Points on a hilly landscape, in no order, each with its height.
A ball rolls from a point to the lowest of its 2 nearest points, and stops where none of them is lower. Distance is the straight distance between rows; heights are no part of it.
j_488 (h 677): [125 126 104 102 128 114 78 116 92 103 93 93 87 128 101 67 108 103 88 95 107 100 113 100 104 121 90 89 97 75 121 96 123 101 93 135 106 109 79 89 90 95 68 93 89 127 117 89 105 130 127 108 110 76 96 80 127 84]
j_457 (h 503): [107 87 83 111 95 152 104 104 98 100 143 99 108 97 99 127 73 82 92 117 103 98 119 83 134 86 116 141 101 108 77 66 102 98 86 65 116 129 100 83 127 120 119 92 106 85 115 93 88 114 106 72 119 104 139 99 115 131]
j_843 (h 510): [99 96 77 83 99 98 92 99 81 118 106 58 76 71 115 154 85 116 111 57 82 87 91 117 91 86 91 92 101 117 95 135 90 93 85 79 119 74 116 149 86 112 82 92 74 74 101 117 105 112 78 99 115 115 130 99 77 97]
j_52 (h 445): [103 101 111 118 81 64 136 70 72 62 97 84 93 121 115 113 92 119 92 81 78 129 111 85 75 76 92 73 95 145 89 93 78 82 112 149 113 99 144 134 112 105 82 98 88 120 90 125 90 67 80 111 119 84 85 132 79 117]
j_757 (h 597): [119 100 96 94 93 95 68 105 101 120 126 80 120 94 107 88 122 106 124 97 100 118 113 121 129 116 112 146 106 91 117 112 107 91 103 128 80 80 61 115 77 86 81 104 111 104 96 90 148 131 113 120 77 141 87 73 109 70]
j_255 (h 490): [124 109 73 97 118 127 99 97 66 78 97 78 86 126 109 114 94 106 100 72 100 104 93 101 72 69 74 71 85 74 111 74 95 80 85 131 122 115 117 115 120 129 83 70 82 93 98 89 88 88 99 100 143 72 121 96 113 105]
j_412 (h 792): [77 114 85 89 144 129 102 106 83 61 60 109 77 121 110 97 109 81 91 116 91 81 100 85 67 75 68 43 78 57 119 87 102 108 111 62 75 72 141 71 80 98 109 80 101 106 126 99 75 85 100 78 113 64 103 116 97 90]
j_56 (h 653): [165 85 88 124 65 132 64 81 109 115 133 107 112 80 117 101 112 69 133 122 107 112 112 90 139 89 81 150 103 89 110 57 90 85 95 125 112 129 90 109 110 104 113 99 101 103 88 78 104 111 123 133 98 111 73 89 135 97]
j_990 (h 682): [149 85 91 105 72 93 78 107 113 124 115 114 105 97 105 97 107 86 147 116 118 119 89 106 122 99 83 112 92 96 110 78 78 92 91 122 117 128 83 107 123 106 111 95 98 91 86 62 106 88 116 131 91 129 74 86 122 93]
j_607 (h 627): [83 93 107 65 83 58 133 109 124 101 74 109 71 89 93 122 129 125 121 109 96 98 82 135 63 123 84 66 110 121 104 152 109 106 95 79 116 74 120 115 68 94 124 108 84 81 80 120 126 84 90 99 76 102 71 136 65 92]
j_597 (h 208): [83 106 118 105 83 98 116 73 72 77 107 76 117 120 98 80 81 123 54 82 74 103 106 69 91 90 131 107 114 137 73 109 105 76 100 128 107 114 130 108 111 116 77 99 98 122 101 122 75 94 98 107 126 83 102 103 88 118]
j_174 (h 586): [120 65 76 105 78 145 94 83 62 78 152 88 103 114 119 108 98 91 75 99 96 102 103 78 123 71 101 142 119 95 94 61 117 58 88 133 143 134 101 109 124 151 97 109 96 112 87 96 69 113 111 114 156 74 137 95 121 112]
j_830 (h 724): [99 106 91 54 136 60 81 137 101 132 84 99 86 140 84 77 112 103 105 109 127 106 88 131 85 132 114 77 101 62 124 127 125 110 75 105 103 104 84 93 96 95 66 104 96 111 86 68 137 105 104 105 89 117 92 86 106 74]
j_90 (h 94): [85 96 100 91 123 139 99 116 99 84 100 121 94 131 93 105 71 71 92 148 125 69 118 76 115 102 116 99 85 79 91 71 122 112 96 42 93 130 96 55 129 117 107 84 123 106 103 94 92 101 96 54 104 87 108 96 127 107]
j_598 (h 746): [80 119 108 64 140 78 98 136 91 109 54 111 88 137 92 86 97 107 86 119 108 94 90 113 80 118 106 51 94 78 118 120 126 109 87 90 86 104 111 92 81 107 71 110 99 109 90 101 117 90 98 89 103 83 86 89 106 81]
j_523 (h 170): [112 73 109 122 92 81 103 106 110 114 101 133 135 97 88 82 80 72 134 137 142 118 99 102 114 111 136 125 78 108 75 82 79 112 100 100 106 125 90 81 151 117 117 102 115 93 67 71 95 52 100 123 110 109 76 97 100 110]
j_783 (h 388): [119 76 99 98 61 57 115 88 96 100 104 76 95 107 108 95 124 133 118 115 91 129 69 132 118 100 102 115 104 94 134 119 91 72 123 161 102 86 69 120 109 81 85 92 92 92 49 109 141 95 104 119 62 119 83 95 87 86]
j_490 (h 261): [56 108 137 108 83 97 130 70 82 64 82 94 117 106 91 91 85 110 49 105 67 88 115 63 92 98 134 95 116 148 76 108 98 94 115 91 78 96 146 99 88 99 82 107 102 115 108 146 71 95 92 85 107 77 109 115 84 115]
j_714 (h 670): [80 80 96 52 130 57 85 125 94 134 100 88 95 93 82 111 107 110 110 88 108 93 99 139 102 125 127 111 112 90 108 160 122 110 87 88 88 69 97 120 75 103 56 97 99 98 76 90 148 109 91 96 85 138 111 86 79 77]
j_940 (h 652): [139 78 89 103 80 72 74 112 127 139 124 138 118 86 85 83 134 90 145 101 130 132 85 121 110 119 116 113 116 92 115 98 101 109 101 114 98 103 65 101 105 68 128 109 111 79 78 56 122 104 126 131 52 151 68 93 103 79]
j_50 (h 168): [102 86 107 80 86 56 117 104 96 92 74 98 77 119 99 122 95 117 126 124 97 104 69 126 87 85 88 75 77 112 114 100 79 92 99 124 112 100 111 124 118 109 106 93 79 95 71 105 118 53 85 99 89 103 78 116 85 101]
j_103 (h 294): [85 114 96 105 113 143 102 112 119 128 125 114 126 71 83 94 98 86 55 60 94 87 121 86 99 119 104 110 121 113 67 93 121 126 99 53 98 107 72 75 70 75 114 110 120 86 152 91 79 148 109 82 99 94 122 105 95 120]
j_183 (h 234): [124 96 83 109 77 94 104 98 86 80 87 92 73 108 115 139 94 111 136 100 87 106 76 100 79 68 65 68 72 120 109 71 63 87 105 128 127 106 120 123 136 114 125 75 82 97 87 96 93 53 85 104 110 103 84 120 87 112]
j_144 (h 511): [100 111 79 83 92 85 117 111 63 96 93 73 91 109 100 110 89 118 95 43 92 121 85 100 54 77 75 45 109 113 102 101 98 82 74 112 136 104 136 143 107 122 65 97 79 93 84 93 93 81 79 118 133 94 105 117 79 125]
j_88 (h 731): [85 112 129 115 99 86 103 83 120 55 80 120 80 121 107 80 108 99 103 130 84 100 103 88 104 102 77 84 91 107 113 73 89 106 126 120 75 84 102 83 106 80 122 92 113 131 116 120 80 88 114 93 89 70 77 125 107 99]
j_519 (h 697): [111 69 121 106 92 55 105 125 135 103 73 146 85 109 87 94 126 96 135 138 122 96 82 124 102 123 82 80 104 87 113 76 89 106 119 118 98 112 72 85 133 78 141 93 114 92 97 82 94 68 114 127 72 117 68 114 111 85]
j_351 (h 755): [64 118 113 92 122 101 107 113 104 100 65 114 99 106 94 88 91 98 54 98 88 81 112 83 77 117 100 73 105 110 88 120 112 120 97 60 90 100 125 87 72 90 92 115 104 102 124 123 87 107 88 86 107 77 98 109 100 105]
j_314 (h 204): [83 100 115 79 104 71 96 100 75 96 86 72 99 127 104 114 76 115 84 103 102 83 97 101 112 103 118 93 81 90 107 125 93 90 92 114 91 110 105 103 100 124 59 105 95 111 75 122 113 88 78 96 110 95 102 77 99 99]
j_901 (h 572): [96 108 109 95 103 134 91 97 92 116 133 96 128 108 87 64 90 106 37 72 87 104 115 75 95 106 129 118 139 120 74 90 125 91 93 90 112 116 95 83 86 110 89 97 88 109 130 85 72 147 129 97 124 78 135 93 102 106]
j_582 (h 549): [107 109 80 102 85 110 103 96 102 103 94 83 88 62 119 139 99 103 119 52 85 103 96 105 74 74 72 88 101 124 82 107 91 101 100 91 128 80 123 132 85 104 114 96 75 57 123 113 81 108 80 94 99 99 122 114 79 103]
j_550 (h 107): [97 68 92 108 92 54 97 127 102 113 95 127 117 100 81 83 87 89 128 132 146 125 93 112 117 113 127 111 65 112 83 118 81 112 94 101 90 117 86 93 132 109 99 107 102 91 41 61 113 60 93 117 99 123 83 97 79 99]
j_260 (h 525): [75 123 139 108 121 116 91 96 112 84 98 123 105 117 75 47 93 99 72 131 107 95 112 86 124 128 122 116 108 84 97 107 135 111 120 94 60 89 81 68 94 76 92 105 115 143 111 130 111 127 118 87 75 73 90 85 128 86]
j_879 (h 349): [143 88 98 115 59 77 105 75 97 107 123 81 100 101 105 92 110 126 128 104 89 135 70 125 111 100 91 102 102 113 120 99 84 80 108 165 121 104 81 127 122 92 103 111 89 98 69 102 115 98 117 124 78 110 65 106 94 93]
j_114 (h 326): [122 98 100 108 90 101 92 73 65 90 125 68 89 116 120 94 102 130 89 46 88 116 99 103 96 91 73 88 105 80 105 89 107 66 92 163 125 95 96 124 100 120 62 96 84 104 103 117 86 115 95 120 129 78 116 89 97 92]
j_33 (h 418): [93 92 94 120 90 138 102 88 122 95 99 118 77 76 98 132 91 79 128 124 106 67 95 94 129 103 87 132 79 85 91 78 65 121 117 45 94 97 87 66 111 91 148 86 118 78 118 91 90 87 90 73 80 120 107 106 104 108]
j_626 (h 607): [94 90 100 78 83 71 109 106 134 82 82 91 50 82 130 127 142 126 130 97 88 93 78 127 61 100 67 72 111 122 111 148 99 101 107 100 110 68 112 122 72 92 133 86 76 79 103 117 99 98 106 94 66 98 83 142 59 81]
j_94 (h 702): [116 125 96 70 137 90 72 138 87 127 88 98 94 149 94 62 114 100 87 100 122 110 98 112 91 139 111 77 94 52 132 119 138 99 76 124 102 123 74 98 97 96 51 113 98 135 100 69 132 127 115 113 114 99 84 69 124 75]
j_660 (h 532): [89 97 109 95 101 125 91 98 93 119 127 87 134 110 86 89 76 100 56 101 85 93 112 75 116 105 151 124 121 114 72 107 110 86 85 88 105 134 93 82 113 114 95 109 99 105 103 97 94 113 106 97 119 104 126 85 98 119]
j_105 (h 105): [86 80 101 80 85 51 127 119 87 102 84 89 103 96 84 125 68 120 120 109 119 99 83 128 102 92 108 87 79 116 92 130 91 94 82 97 110 94 118 125 118 123 83 113 77 84 46 98 128 55 69 102 105 110 95 109 63 113]
j_29 (h 471): [93 98 87 70 91 75 102 110 66 117 101 57 84 96 97 125 84 134 103 48 82 108 88 116 81 97 92 70 110 117 95 131 97 84 71 96 125 92 117 146 98 116 69 110 64 92 79 102 103 98 71 118 119 108 109 109 74 112]
j_784 (h 341): [111 121 79 109 94 133 70 90 127 109 130 87 99 43 107 119 121 83 121 91 96 99 115 103 132 103 96 139 107 101 103 103 98 111 115 90 86 81 59 118 68 85 115 95 106 79 132 92 117 145 123 88 64 138 108 84 107 75]
j_814 (h 150): [77 103 131 88 97 80 103 85 67 91 104 76 110 135 97 76 87 136 59 90 83 94 99 85 106 109 132 97 107 106 94 124 112 79 102 132 91 119 98 103 101 109 52 107 103 134 84 139 97 96 94 109 117 80 92 82 92 103]
j_566 (h 346): [113 115 93 126 101 135 115 101 123 126 127 115 130 67 100 92 102 76 76 65 102 100 125 83 78 99 78 108 126 113 76 64 125 119 106 55 116 97 92 77 82 88 134 101 120 67 149 80 55 143 120 95 99 81 131 117 110 117]
j_2 (h 292): [47 101 132 105 99 88 125 76 87 58 72 104 103 102 103 104 85 114 72 120 76 94 105 91 101 92 118 88 97 124 96 123 93 101 116 84 55 71 142 101 74 95 94 116 105 105 100 163 91 84 87 81 94 78 91 114 88 108]
j_664 (h 343): [118 121 68 109 120 127 122 122 112 132 98 108 125 75 102 104 110 70 83 64 103 93 118 84 45 101 70 81 117 98 76 76 119 119 99 60 122 109 107 90 88 98 128 101 115 66 136 66 61 111 97 104 113 90 117 113 109 117]
j_7 (h 436): [100 100 84 93 107 112 115 90 60 76 78 81 93 105 122 138 82 105 86 71 90 99 107 85 70 58 83 69 87 105 103 89 86 87 100 103 121 98 146 115 108 124 91 65 80 91 106 121 81 81 80 89 136 81 127 111 91 122]
j_448 (h 368): [124 98 60 79 94 105 89 122 113 148 110 105 99 75 91 123 99 88 145 97 112 101 82 104 96 95 90 97 92 96 98 100 85 115 80 77 126 120 82 111 109 111 114 100 97 80 96 62 119 86 94 100 94 137 101 94 102 91]
j_618 (h 624): [142 75 81 125 70 135 79 72 93 97 150 90 114 91 114 102 96 88 102 113 100 113 103 86 136 80 91 158 108 96 102 73 102 70 92 138 132 124 98 112 121 127 98 111 98 112 81 97 99 117 114 125 125 87 95 86 125 107]
j_817 (h 542): [123 88 67 105 103 143 94 84 47 63 120 77 80 132 124 115 101 100 95 89 112 91 104 80 109 70 91 105 97 73 112 64 110 61 89 146 131 126 100 94 129 143 89 78 96 114 92 94 82 95 97 99 160 64 120 91 118 111]
j_116 (h 295): [139 98 87 118 67 89 108 85 102 102 112 91 96 97 104 108 90 107 138 88 85 138 85 104 89 79 73 91 93 130 101 79 78 87 103 140 131 111 104 133 130 109 123 100 92 95 93 96 92 77 101 120 104 94 70 115 99 116]
j_745 (h 548): [77 115 126 86 127 98 81 102 101 106 89 91 104 120 90 75 91 106 65 109 103 85 111 106 123 128 129 110 99 76 104 123 124 107 96 106 69 97 82 82 83 93 65 109 101 129 111 119 114 130 109 87 91 90 105 68 119 90]
j_752 (h 337): [89 87 123 86 100 83 76 112 106 71 73 123 66 132 99 93 116 99 120 153 122 79 98 111 131 93 96 98 81 79 128 93 91 100 112 122 68 100 92 73 99 101 93 81 104 106 92 102 115 87 106 94 76 106 95 83 117 78]
j_862 (h 449): [114 113 119 136 86 123 111 82 101 94 127 77 126 79 103 83 84 110 98 104 85 111 96 97 136 97 125 141 104 117 95 96 97 93 122 120 93 93 89 114 113 88 102 105 104 104 94 138 106 116 109 106 89 106 101 82 110 115]
j_85 (h 164): [73 95 98 86 127 122 103 120 114 116 106 127 125 105 80 105 75 69 83 122 128 71 116 81 124 115 132 115 95 79 77 93 116 131 87 36 90 133 85 57 107 104 99 102 128 91 106 73 104 100 89 73 98 105 116 86 109 111]
j_955 (h 639): [107 86 81 73 80 102 84 91 86 141 135 75 121 74 85 116 73 110 88 63 84 115 89 104 93 92 110 107 113 110 88 121 93 79 52 88 122 118 90 138 109 116 77 134 90 91 87 81 113 101 82 117 122 143 128 90 72 117]
j_231 (h 647): [67 82 108 52 114 47 118 128 108 119 74 115 79 95 77 107 113 120 116 116 110 91 92 148 90 125 107 82 112 96 110 160 122 114 89 75 97 76 111 110 64 102 90 103 89 85 64 111 133 86 93 94 92 107 96 107 66 78]
j_130 (h 574): [97 114 105 93 106 99 70 101 98 94 105 80 91 109 109 100 114 107 102 106 99 92 114 118 131 110 100 131 92 80 118 117 105 93 109 124 77 83 68 104 77 94 67 96 100 118 106 109 136 132 103 99 78 113 105 69 122 73]
j_691 (h 711): [126 113 96 114 98 114 81 106 115 110 99 99 89 97 102 97 97 87 117 103 94 103 101 100 112 108 90 104 93 98 110 83 89 105 103 113 117 110 83 97 111 101 113 89 96 102 114 85 94 100 113 107 92 100 88 94 118 94]
j_87 (h 459): [107 92 93 127 94 137 101 92 119 110 128 112 116 74 92 120 79 72 111 113 103 86 119 90 133 102 112 147 99 107 83 71 92 112 107 56 102 113 86 78 119 99 140 94 126 82 110 89 92 99 104 81 90 108 110 100 119 128]
j_966 (h 455): [93 89 122 117 107 92 97 103 95 117 122 88 152 95 96 73 95 118 86 89 101 108 109 115 124 107 157 137 109 95 98 137 106 91 103 124 64 94 74 109 97 84 67 120 111 106 69 105 132 119 94 117 93 138 109 64 90 96]
j_181 (h 161): [77 81 100 101 120 122 103 102 120 91 77 136 81 112 84 109 87 64 117 144 124 53 94 89 109 105 86 103 81 60 96 68 95 120 91 34 73 112 98 47 119 108 128 85 125 99 104 87 93 75 91 66 107 102 102 102 112 97]
j_202 (h 321): [57 93 116 98 104 82 120 83 99 63 60 112 72 110 119 124 98 108 107 125 79 97 97 95 98 78 91 67 85 116 116 107 83 97 111 74 66 66 144 94 72 98 117 110 97 110 113 137 95 66 86 82 102 77 82 124 84 97]
j_994 (h 606): [108 116 108 117 101 130 82 91 103 124 136 91 135 78 88 61 103 102 58 69 85 110 118 88 108 116 136 121 126 116 82 110 120 99 102 111 94 107 78 103 86 73 94 117 96 112 129 109 95 152 125 108 103 99 107 83 98 108]
j_530 (h 552): [113 77 82 116 90 146 105 96 70 84 139 87 106 113 112 123 83 97 76 96 98 111 108 84 117 62 100 129 110 114 81 58 107 76 94 96 131 120 117 96 119 136 118 82 85 94 113 102 65 116 117 87 136 86 149 106 117 125]
j_328 (h 381): [81 103 98 118 99 115 119 89 132 113 93 106 96 59 94 128 99 87 114 100 100 69 94 100 100 101 84 130 93 111 76 97 80 130 113 48 94 90 100 79 93 90 155 112 114 72 121 104 90 84 74 80 88 120 92 113 93 123]
j_102 (h 376): [104 90 120 106 72 112 80 92 91 58 90 101 75 117 118 109 119 101 127 146 120 78 106 102 159 77 93 148 78 85 120 90 75 90 122 122 56 88 88 81 109 101 92 72 103 96 74 109 122 86 101 102 69 126 94 78 117 84]
j_346 (h 491): [103 91 107 104 96 124 89 92 92 116 140 85 146 97 95 82 90 97 76 109 107 98 117 81 136 104 155 146 113 94 86 113 105 88 90 115 84 116 78 95 106 105 77 112 111 105 87 95 123 118 105 116 105 125 104 67 107 105]
j_480 (h 715): [96 89 139 116 87 70 106 97 137 67 75 137 83 107 101 91 123 106 128 145 97 94 87 114 113 108 81 91 98 98 113 71 76 101 131 121 72 89 84 85 134 78 147 93 116 111 108 114 86 64 111 112 71 103 70 118 105 100]
j_483 (h 335): [105 103 74 114 94 112 122 103 116 132 99 111 110 60 98 143 96 80 123 80 90 88 92 98 80 98 77 115 96 125 72 87 92 126 92 51 120 123 104 95 106 98 158 114 111 61 110 82 86 76 69 95 107 117 104 109 97 131]
j_892 (h 300): [121 99 64 86 85 110 95 119 97 112 94 91 71 87 111 146 97 90 148 110 98 90 73 110 87 72 71 89 81 110 107 88 62 101 91 89 129 106 107 113 126 120 126 78 82 71 89 82 102 60 85 95 100 119 102 111 98 98]
j_571 (h 763): [63 129 104 75 149 89 115 136 97 100 44 114 80 117 96 83 115 98 80 105 87 85 101 102 52 123 83 38 102 83 109 124 121 119 94 67 87 97 134 95 53 88 92 117 102 99 114 99 101 93 98 95 114 70 79 107 102 83]
j_958 (h 601): [113 87 89 95 78 115 90 80 80 127 136 83 135 89 95 91 83 114 64 64 72 126 95 97 88 98 111 115 131 120 79 113 100 77 67 111 122 131 99 127 104 116 88 134 87 99 100 97 87 112 105 120 138 110 122 93 84 117]
j_213 (h 735): [85 112 105 89 118 108 91 112 113 106 78 112 92 95 93 110 86 90 96 114 101 88 96 101 107 105 101 102 84 97 97 103 97 119 101 77 95 100 102 86 90 99 103 107 99 100 111 109 105 96 97 85 94 98 102 93 106 98]
j_352 (h 39): [66 73 98 103 100 52 113 117 88 102 84 108 123 95 81 104 75 101 109 130 138 106 95 116 115 102 136 102 67 117 76 139 94 109 93 96 82 106 105 109 111 116 69 117 96 86 32 89 116 65 79 102 102 113 100 92 64 99]
j_871 (h 354): [73 94 93 95 96 103 124 85 78 60 62 106 97 114 115 133 81 87 88 127 87 85 113 71 84 69 96 68 74 114 97 89 85 101 105 70 87 91 159 84 103 114 119 92 104 114 100 128 79 59 67 72 127 75 93 128 89 114]
j_863 (h 298): [94 98 122 98 123 85 86 114 124 95 72 143 98 120 79 70 111 87 113 148 133 91 104 110 122 120 111 102 83 72 111 90 100 120 104 93 72 109 80 59 109 98 102 94 114 109 92 86 105 82 109 100 79 100 84 84 121 77]
j_928 (h 505): [61 120 139 123 112 118 103 93 132 92 90 126 104 81 79 65 97 98 75 120 104 91 96 99 114 126 109 124 111 92 95 114 113 125 127 63 47 77 84 72 71 69 113 115 124 118 117 140 112 123 103 76 69 93 92 101 112 104]
j_513 (h 423): [108 114 72 78 103 94 100 123 97 126 96 83 90 94 92 113 89 107 121 81 96 113 80 117 79 102 90 81 109 107 104 119 95 111 79 94 135 109 102 124 104 99 89 112 85 91 93 85 115 90 85 104 102 119 95 106 92 101]
j_767 (h 277): [99 110 63 110 110 129 119 112 111 114 82 105 90 70 108 133 109 74 119 81 103 75 93 94 53 86 58 92 93 99 81 76 90 124 98 48 119 104 112 86 96 95 151 95 105 59 126 75 63 99 84 86 111 102 108 120 98 122]
j_987 (h 654): [148 117 106 120 113 122 68 95 99 119 122 103 102 104 102 50 120 93 92 79 114 118 116 94 111 115 92 103 117 82 114 81 138 92 102 160 114 100 81 92 93 93 89 106 91 137 121 97 95 156 147 132 106 64 77 87 125 79]
j_422 (h 410): [109 104 109 136 68 127 97 77 98 75 104 83 95 88 113 104 103 104 119 122 97 93 99 105 150 79 105 151 85 102 108 95 70 90 128 120 72 86 85 104 109 98 101 82 109 94 84 125 119 102 98 92 75 121 105 81 113 93]
j_473 (h 393): [81 103 87 102 116 110 126 112 78 82 64 100 92 100 109 130 98 92 80 91 90 91 111 85 52 82 88 63 92 114 95 94 81 109 102 68 117 97 155 96 96 109 110 88 88 82 105 108 76 76 70 91 126 84 109 119 89 119]
j_137 (h 655): [150 88 66 65 72 57 91 120 109 136 118 80 95 95 91 93 132 107 139 87 115 140 71 124 84 121 99 87 128 99 131 121 122 107 68 118 120 92 67 124 107 83 103 115 80 101 72 65 130 112 121 118 66 128 88 117 98 87]
j_157 (h 744): [82 121 135 118 120 76 103 67 117 40 83 109 81 119 123 66 122 107 92 109 77 110 111 85 91 89 69 72 88 100 120 89 100 97 134 126 65 58 118 91 76 72 103 87 106 139 128 133 82 113 125 92 83 55 94 131 97 88]
j_391 (h 625): [128 92 84 78 95 74 71 121 115 138 125 97 106 98 94 97 133 100 137 86 124 123 94 125 104 118 106 114 113 89 122 120 110 108 87 112 99 95 68 112 96 83 94 104 106 98 90 60 147 119 119 117 63 147 87 84 103 63]
j_219 (h 233): [85 98 97 96 119 129 102 115 120 138 124 112 138 77 75 116 85 82 69 88 97 88 118 85 118 119 133 120 120 106 70 94 105 125 86 45 111 129 82 70 94 93 113 114 125 85 124 76 98 113 95 80 108 117 124 88 92 126]
j_876 (h 631): [135 119 114 127 106 112 77 95 118 129 136 109 135 91 91 44 113 98 77 66 100 130 110 77 94 115 120 107 130 108 96 91 136 92 111 134 102 95 87 98 93 63 108 121 96 126 125 112 90 158 143 129 98 71 80 94 116 95]
j_512 (h 676): [117 74 102 102 103 57 83 131 127 130 84 162 97 107 77 73 134 88 133 123 144 112 93 126 105 131 112 102 102 83 112 95 96 121 114 102 92 114 62 74 114 71 125 97 116 85 82 57 112 91 123 127 68 137 74 96 104 75]
j_469 (h 386): [99 114 106 128 81 130 90 82 122 81 117 75 93 59 121 109 111 104 120 107 89 97 95 118 140 94 110 144 96 107 111 111 76 100 135 107 75 68 70 121 80 78 112 93 105 83 107 117 120 131 104 91 58 140 108 87 110 91]
j_77 (h 759): [88 125 119 115 126 82 115 75 131 50 83 123 91 91 133 83 135 94 91 90 96 88 111 87 57 87 57 51 101 83 126 94 92 101 118 94 80 37 134 78 61 79 102 92 95 124 140 103 70 111 100 81 84 57 107 137 90 85]
j_539 (h 421): [97 83 114 110 85 66 114 94 95 100 102 84 126 104 101 84 99 130 106 107 103 122 85 130 122 101 131 126 97 94 110 133 95 86 111 141 82 85 85 121 100 81 68 109 103 96 47 108 134 99 91 109 73 127 96 79 80 97]
j_240 (h 581): [108 104 91 101 78 92 101 87 111 87 91 74 67 82 136 131 115 126 136 70 83 109 82 115 86 79 65 79 92 127 106 120 85 96 123 124 117 64 111 137 92 98 117 86 70 71 108 119 92 104 103 92 73 103 101 126 72 90]
j_839 (h 217): [67 103 110 102 134 92 111 104 131 120 64 139 100 99 78 83 100 73 102 125 123 64 99 105 90 128 89 100 92 75 88 88 109 140 97 47 74 104 86 53 95 87 136 111 131 98 119 81 94 83 89 89 100 103 85 97 110 102]
j_474 (h 259): [97 113 125 99 131 92 87 117 138 121 70 145 99 118 76 55 114 80 107 134 131 77 108 110 99 141 96 94 101 64 108 83 124 133 111 73 77 110 73 45 100 79 124 110 132 123 117 81 96 93 124 99 90 94 76 96 130 89]
j_708 (h 775): [85 116 106 98 128 116 122 79 99 57 77 108 97 103 122 110 103 83 73 89 93 78 120 75 60 70 66 53 92 82 120 87 92 98 113 65 90 50 157 78 74 96 96 77 94 109 140 117 69 105 90 73 105 61 129 130 92 105]
j_487 (h 374): [109 95 87 95 105 98 76 98 61 110 117 56 84 114 114 106 100 128 80 56 80 94 111 107 103 110 96 98 104 71 103 116 104 73 83 129 111 90 75 124 90 116 44 100 90 110 104 104 98 133 85 114 121 91 128 69 101 82]
j_520 (h 271): [106 95 110 109 82 104 113 62 63 77 128 76 111 115 103 80 97 129 59 50 77 111 104 72 99 79 97 109 118 109 87 82 109 64 99 159 124 109 114 109 106 119 75 93 96 112 108 121 70 108 108 117 135 74 126 92 97 98]
j_595 (h 290): [83 116 73 92 113 135 80 104 118 117 121 90 98 43 99 134 100 81 103 75 98 84 113 98 119 107 106 119 106 96 88 112 101 121 102 63 100 92 77 112 63 89 99 100 107 79 144 89 113 143 105 71 86 125 130 85 99 87]
j_867 (h 480): [78 115 130 131 95 130 109 84 115 78 103 105 112 82 93 83 82 105 80 120 89 98 96 91 123 106 121 134 97 112 91 100 102 112 123 85 72 84 91 94 105 81 113 95 114 109 107 144 101 108 104 83 79 95 102 93 103 118]
j_21 (h 387): [71 111 112 104 115 76 136 85 88 56 73 117 91 122 113 100 104 85 79 119 78 99 120 66 62 94 100 46 90 113 107 85 96 102 107 101 84 91 161 103 96 97 94 99 109 136 102 120 78 67 83 90 123 58 93 129 99 99]
j_493 (h 554): [116 107 77 83 84 98 104 104 75 118 116 85 116 95 90 88 90 116 81 42 92 135 87 97 56 85 83 72 125 107 92 100 106 85 58 108 143 124 110 139 107 123 76 116 81 95 99 87 80 102 90 123 135 100 118 114 92 125]
j_911 (h 415): [100 119 111 110 102 64 133 83 86 61 87 110 90 136 114 96 104 92 95 103 83 122 119 69 61 87 98 54 89 121 96 77 95 97 114 142 109 107 143 123 122 102 92 87 99 140 96 101 81 66 91 106 126 65 78 136 102 107]

For each start below, name the point where the ball stops.
j_94: j_183
j_346: j_183
j_530: j_767

Call two points neighbours if one is among the 2 nearest of the other. Go from one point of each pair to the other, from neighbour to neighbour, staying as low as possible. Name the highest point that can't be avoided.
j_871, j_352: j_990
j_595, j_90: j_103
j_90, j_767: j_566
